Points, in no order, along strands that fork and pass close to each other.
Points whose rows are less than 35.6 apart are linked; no others are. Some points are linked to none.
Q781: [  5   6  -7   0 -19  13  -3  -1  -3  12  22  16  -9  -9  -4 -10 -18  11
   9  -3   3]
Q300: [ -7   7   9   6 -10  -3 -11  10   2 -14   8   5  -3   5   4 -14   4  -1
  12  10  -7]
Q295: [  8   7   6  26   8   8   2   5   1   2   0   5  -6  12   7 -11  -2  -5
   3  -5   3]
Q420: [ -1   6   5  13   3 -15   8  13   1   4  11   7  17  -4  -7  17   0   9
 -31   1  -1]
Q8: [ -8   7  -3  10  -7   6   1  -4 -11  19   1  -9 -22  19  23 -30   1   9
  13  10  -9]
Q505: [  2  -9   6  -9  -4  -4   0  -7 -14  -3  -4   1  -5 -12  11  -9   8  -4
  -7  13 -22]
Q401: [  0   5  -1   3  10  13   3  -5   6   3   7  17 -19  15  13   6   1   0
  15 -18  27]
Q818: [-10   9  -3  -6  -4  -2 -16  -3  15  -4   6  -3 -21   8  11  -1  -4   1
  35 -10  18]
Q737: [ -2  11  -2  10   2  20   2   2   0   7 -17  -4 -12  14  12 -13   7  -5
  19 -11  13]
Q351: [ -1  17   2   8   0   8   8   9  -3   2  13  15  17  -2  -9   2 -16  14
  -4  -4   2]
Q809: [ 12   7   7  -7  14   2  11   0  -4 -13  -5  -3   1 -23  17  22   7   3
  -6 -24  18]
Q564: [  2  10  -6  -3 -18  15   3   4  -3   6  12  23 -11 -19   1   5  -6   7
  14  -6  10]
Q51: [ -7  -2   3  14   2 -13   5  11   5  -3  12   1  20   8 -13   4  -6  -4
 -26  13  -3]
Q693: [  6  -8  -1 -24   2  19 -11  -9  11   7  -5 -17   2 -16   5  13  -2  10
  15 -11  10]
Q285: [ -5   5  -7 -14  -8  10 -10  -7  14  -1  -4  -1 -18  -3   8  12  -2  -6
  31 -15  30]
Q493: [ -4 -14   3  -2  -7  -4  -6   5 -21  -3 -11   1  -3  16  -5 -18  19  -2
  -5   9 -21]
Q441: [ -4  14  -6  21 -14  11  -2  10   8   3  11  -1  -6  21  -1 -28 -14  -1
  11   4  10]
Q932: [ -2  -1  -1  27  -9  17   8  10 -19   4   7   7 -16  31   7 -32   0  11
   2  -1   9]
Q694: [ -2 -12  -2   2   2   1   0  -9   5  16 -19 -13  -4  -7   6  -6   8 -15
  -6  13 -15]
Q62: [ -3  -5  14   4  -3  -8  -9   2   1 -17   2   4   4  -3   4  -2   6  -5
   3   6  -5]
Q72: [  0  -7   1 -18   5  -4   2 -14  -3  -8  -1  -8  -1 -27  18   9  -5   4
   4   5  -1]
Q636: [ -4  -5   8 -10  15 -12 -13  -2  12   3  14  -2  11  25  -3  -6  -1   2
   2  10 -11]
Q918: [ -9 -11   0  -5   4 -11  -2 -13   9  12   3  -6   8  -1   1   0  -9   0
  -4  18  -9]
Q395: [  1  -3  -9  -9  13   7   3   0   8  12  -9   1  17  -1 -14   1   2  -4
  -5   6 -21]
Q47: [  2   6  -1  16  -8   3 -10   3   8   0   2   6 -29   6  14 -12   3 -11
  20  -1   4]
Q622: [  3 -10   3 -16   2   7 -10 -10   7   4  -4 -11  13  -9  -6  18  -7   7
   3 -12  16]
Q842: [  9   7  -6  21  -9   1   2   1   3   0  -3   2  -2 -13 -10  -7  -5 -11
   3   5 -13]
Q847: [ -8   0  -1  -9  -1  10  -4  -1  -3  10  -7   0  12   6 -10 -15   5   3
   3   9 -13]
Q258: [ -8  -1   9   0   2  -8   1 -13 -11  10  11   1  -8  25  13 -23 -10   8
   1   9  -5]
Q231: [ -6 -12  -3  -9  -9  -4   8  -8 -19   6  -6   0   2 -13  -7   2   2   0
 -17  12 -13]
Q801: [ 10   4   6  -3  -7   3   6   4 -25  -6  -7   4 -10 -14   8  11  13   2
 -10 -22  18]
Q209: [  8  -2  -3   9  -2  -7   1  -5   8   9  23  -4   0  16   4 -29 -22  -1
  -5  19 -11]
Q984: [ -3   1  -3  23 -14  13   2   8 -12  10  -4  -2 -22  22  16 -30   3   5
  14   2  -2]
Q909: [ -1  -1   3   9  -4   6   2  -6  -3   9 -25 -14 -15  -5  14 -12  12  -8
   8   4  -7]
Q223: [  8  -4   3 -23   1   4  -6   9   6 -16  -1  -9  19 -20  -6  29  10  11
  -5 -16   9]
Q384: [ -4 -16 -11   1  -2 -16  11  14 -18  -2   1  11   7  10 -25   6   9  -8
 -34  13 -11]
Q954: [ 14   9  -2   1  -2  -7  11 -11  -6  -5  10   9  -5 -27   5  12 -14   7
   2  -6  -1]
Q596: [  0 -16   3   0  -7  -4   0   1 -14  11   9   5   3  28 -23 -16  -1   3
 -18  13 -10]
Q864: [  1 -16   3   0  -3  -5   5   7 -20 -11 -17   0  -3   4 -10  -6  19  -7
 -11   4 -16]
Q276: [ -5  -8   6  -6  10  -7   6  -1  -9  -5 -11  -2  -4   3  14 -14   9  -7
  -3  15 -26]
Q433: [  9   5  -1  23   5   6  -2  -5  13   5   5   8 -20   7  13   1  -4 -12
  11  -5   8]
Q465: [  2   0   6  -3 -12  -2   3   4 -19  -6 -14  -1   2 -16  -6   5   9   1
  -8  -9   5]
Q875: [  5   3   2   4  -5   8   2  -5  -7  11  17  19   2  -7   1  -1 -17  13
  -3   1   0]
Q216: [ -7 -17 -14 -10  11 -13  19   9 -18   4 -12   8   3  12 -22  18  13 -12
 -31   5 -13]
Q111: [ -3   6  -6  -5 -15  21  -1   8   0   3   3  21 -14  -4   5  -4   2   5
  20 -10  15]
Q227: [ -2   4   1 -19  -2  18  -7   0   2  11  -2   2   4  -9  -4  -9   0   7
  17  -2  -6]
Q601: [  0  -7   6 -10   6  -8 -17 -13   7  -3   2  -7  13   4  -8   8  -4   6
  10  -4   9]
Q821: [  9   2  -5 -14   2   1   8 -13   2  -3   1  -2  -4 -34  12  15 -12   5
   9  -6   6]
Q102: [  2   6   4   9   4 -20   1   9  -1 -10   1   3  18 -13  -6  33   6   8
 -23 -11   5]
Q975: [  0 -10   7 -20  -1  -8 -13  -4   0 -12   0  -2  10  -3 -21   9   4   0
   3  -3  -2]
Q381: [  6   4  -6  14  -7 -13   4  -1  -1 -10  -3   1   0  -6 -19   2  -4 -12
  -4  10 -10]
Q832: [  0  15  -1  10  -2  11   4  11   9  -5  13  10  11 -11  -7  11 -11  10
   5 -12  10]
Q876: [ -1  14  -3  19  -8  16  -1  15  18  -4  17  15   1   6 -11   7 -11   3
   9  -7  18]
Q202: [-8 -2 11  6 10 -7 -6  5 17 -1 18  3 12 13  8 -5 -8  2 -3 13 -1]
Q859: [ -2 -14   4   1  -5   0  -6  -1 -21   8  -1  -6  -9  24  -1 -27  10   4
  -2  12 -14]
Q829: [  4  -8   6 -14   8 -10   6  -9 -11  -9  -3  -5   5 -22  12  14   3   5
 -13  -4   1]
Q528: [ -2   6  -6  -2  17   6   5   1  22  -3  -1  -3  22   0 -15   9  -2  -2
   1   3 -16]
Q58: [ -8  -5  10  18  -3  -6 -10  13  14  -4  12   3  17   8   0   3  -2  -2
 -12   7   2]
Q536: [  1   4   3   0   1  17  -2   5   7  -2 -10  -5   7 -11   0  21   8  -2
  -1 -21  22]
Q700: [ -9   5  -8 -13   5 -15  12   4   0 -25  -6   1  19  -6 -27  18   7 -10
 -10   0 -12]
Q646: [ -5  -5   0   1 -11  -5  11  -8 -23  10   4   9   2 -15  -1  -4  -7  14
 -18  13 -10]
Q22: [ -7   9   2   5   4  -3  -1  -2  -3  10   9   1 -16  25  25 -27  -9   7
  15   9  -7]
Q282: [ -2  -8   9 -22  -3  -2  -9   8  -2 -18  -3   0  15 -14  -8  12  13   2
  -4  -3   1]
Q30: [ -2   2   0   7   0   6  -2   3   1   6   6  15 -28  28  22 -10   3  -2
  17  -9  24]
Q790: [  0 -18   1   9 -16   4  -1   2 -21  11  10  -1  -1  28 -10 -30   2  10
 -13  18 -12]
Q214: [ -3 -12  -8 -17  13  -7  10   1 -14   0 -16  -1  12   0 -18  16   9  -9
 -23   1  -6]
Q265: [ -8 -12  10  -3   5 -13   1 -18  -8  10   4  -2   1  11   8 -13 -10   3
 -11  16  -5]
Q765: [  3  11   2  -7  -2  22   2   4  -3   4  -2  16  -9  -3   3 -12   5   5
  17 -12  -1]
Q554: [  7  -2  13 -17  13  -2   2   0  -8 -11   2   2  10 -14  14  18   0  13
  -2 -16  14]
Q675: [ -6  12  -4  -3   2   6  -9   3  14  14  10   2 -32  31  19 -12   5   4
  27 -12  17]
Q972: [ -8  -3  -5   3  -3  -6  -7  -8  10  14   4 -11  -5   5   8 -16  -8  -2
   9  13  -7]
Q74: [ -2  -5   4 -11   0  -1   5   3 -13 -14 -20  -6   4  -7  -3   1  19 -12
 -13   0  -4]
Q706: [ -7  16  -2  21 -10  14  -1  12   9  -6   3   6   5   9  -7  -7 -11  -1
   3   4   9]
Q965: [ -4  11   1   8   2  21   5   0   0   6 -19  -3  -3   1   4   6   6  -4
  11 -16  20]
Q699: [ -5  -2   5   2 -14  -2 -10   4   0  -9   9   3  -1 -15   2   9  -3   4
   2   0   6]
Q334: [ -2   4   5   6 -10  -3 -16   1   0  -3   6   2 -19  11   7 -20  -1  -1
  19   1   0]
Q939: [ -3  -7  -1 -20   6  11 -12  -6  15  14  -2 -12  13 -13   4   6   1   8
  17   2  -7]
Q953: [ -3  -6  -8  -1  -9   0  -2  -3  11   8 -13 -10   0 -24   2   3  -1  -6
   0  14 -16]
Q817: [ -9  -5  -2   5 -15   3 -11   0  13   1  -3  -4   3 -20  -2   7  -1   2
   9   5   2]
Q109: [  7   3   5   3  10   3  11   1 -14  -7 -20 -12   1 -13  14   8  12  -4
 -11 -17  16]
Q689: [  0   2   0  -2  -2   9   0  -2  -6   5 -25 -16 -18   3  20 -13  13  -8
  13 -10   6]
Q839: [ -9  -1 -14  -4  17 -12  16  -6   9  -2  -3  -3  22  -3 -23  22 -13  -4
 -19   6  -8]
Q901: [ 14   6  -1  24  -1  11   4   6  -1   2  -4   6 -14   7  -2 -16   4  -7
   4   5 -11]
Q683: [ -2   2  -8   4  25  -8   9  -2  16  -6 -11  -5  18   7 -17  13  -3 -15
 -13   4 -12]
Q409: [  2  -1  -8 -15  14  -4  12  -3  -2 -10 -20 -16  17  -6 -16  22   9 -11
 -20 -10   0]
Q156: [  1   6   6   3   5  -5 -16  -7  15 -12  -1  -7  -9   6   7   2   3  -8
  25  -9   9]
Q565: [  2  -9   1   1  -8  -6   4  11 -13   3   9  11   9   9 -23  -9   3   1
 -25  10 -12]
Q537: [  4   6  -5  10   0 -20  11  -4  -4  -3  -1  -2   8 -13 -14  10 -14  -4
 -13   5  -8]
Q3: [  1  -5   2   2  15 -14   6  -6  -3 -12  -2   3   2   7   0 -10   0  -8
  -8  16 -18]
Q211: [  0 -15   5 -25  15  -7 -12  -5   5   5   3  -1  10  14  -7  -2   8   1
   0   7 -14]
Q741: [  2   6  -8 -12  -3  14   7   3   4 -19  -2  -4  -5 -24  10  27   4   1
   9 -23  35]
Q163: [  6   7  -7  -9   5 -22   9   5  -7  -6  -3  -5  20 -14 -17  30   7   8
 -26  -8  -3]
Q54: [  0   4   1   2  -1  13  -4   1  15 -10  -7  -7  -5 -11   9  26   4  -7
  10 -22  31]
Q710: [ 13 -20   0  -3   5   1 -11  -5  10  14  -4  -9   6 -12 -12  11  10  -9
 -10   4 -12]
Q329: [ 10  10  -3   6   5 -20  15  -7  -7  -8   2   5   5 -20   2  16  -7   4
  -9  -6  -3]
Q734: [  1  11  -9  16 -12   2  -1   4  18   9  25  -2 -12  20   8 -21 -27   3
  12   8  10]
Q819: [  5   4 -11 -19  14 -23  18  -1  -8 -15 -13 -13  17 -12 -22  29   7   1
 -28  -9   3]
Q571: [  9   5   0   9   8   0  -6  -9  16  -6  -4  -5 -14  -5  12  10   0 -13
  17 -13  11]
Q987: [ -3  10   0  -6   2   2 -12  -4   6  20  13   1 -23  25  19 -23  -7  12
  21  -1   2]
Q9: [  3   6  -5   7  -7  -4 -10  -3  18  16  17 -11  -2  17   3 -24 -18   1
   7  13  -4]
Q768: [  8  -5   3 -16   9  -5   0   5   7 -16  -9 -16  19 -16 -11  33  14  -3
 -17 -17   7]
Q979: [  4   0   3   8   2 -13   1  -3   3  -8  11   3  -1  18   3 -21 -10  -3
  -4  23 -20]

A fork is a point with three links. Follow the links from the first point to the second and name the forks in between, in order.
Q231; Q918 => Q9
Q954; Q818 => Q433
Q8; Q528 => Q22, Q9, Q227
Q51; Q864 => Q409
Q9; Q975 => Q227
Q683; Q22 => Q227, Q9

Follow the links from the first point to the second, and from the first to the third. Name the last point that the two ways share.
Q528; Q211; Q918 => Q227
Q505; Q918; Q939 => Q9
Q646; Q706; Q30 => Q9
Q163; Q859; Q939 => Q409

A fork is a point with three links, a tip a point with one. Leave the first point through the second and follow the links. Name the first fork or tip that comes.
Q74; Q465 => Q433
Q859; Q790 => Q409
Q163; Q102 => Q211
Q832; Q351 => Q227
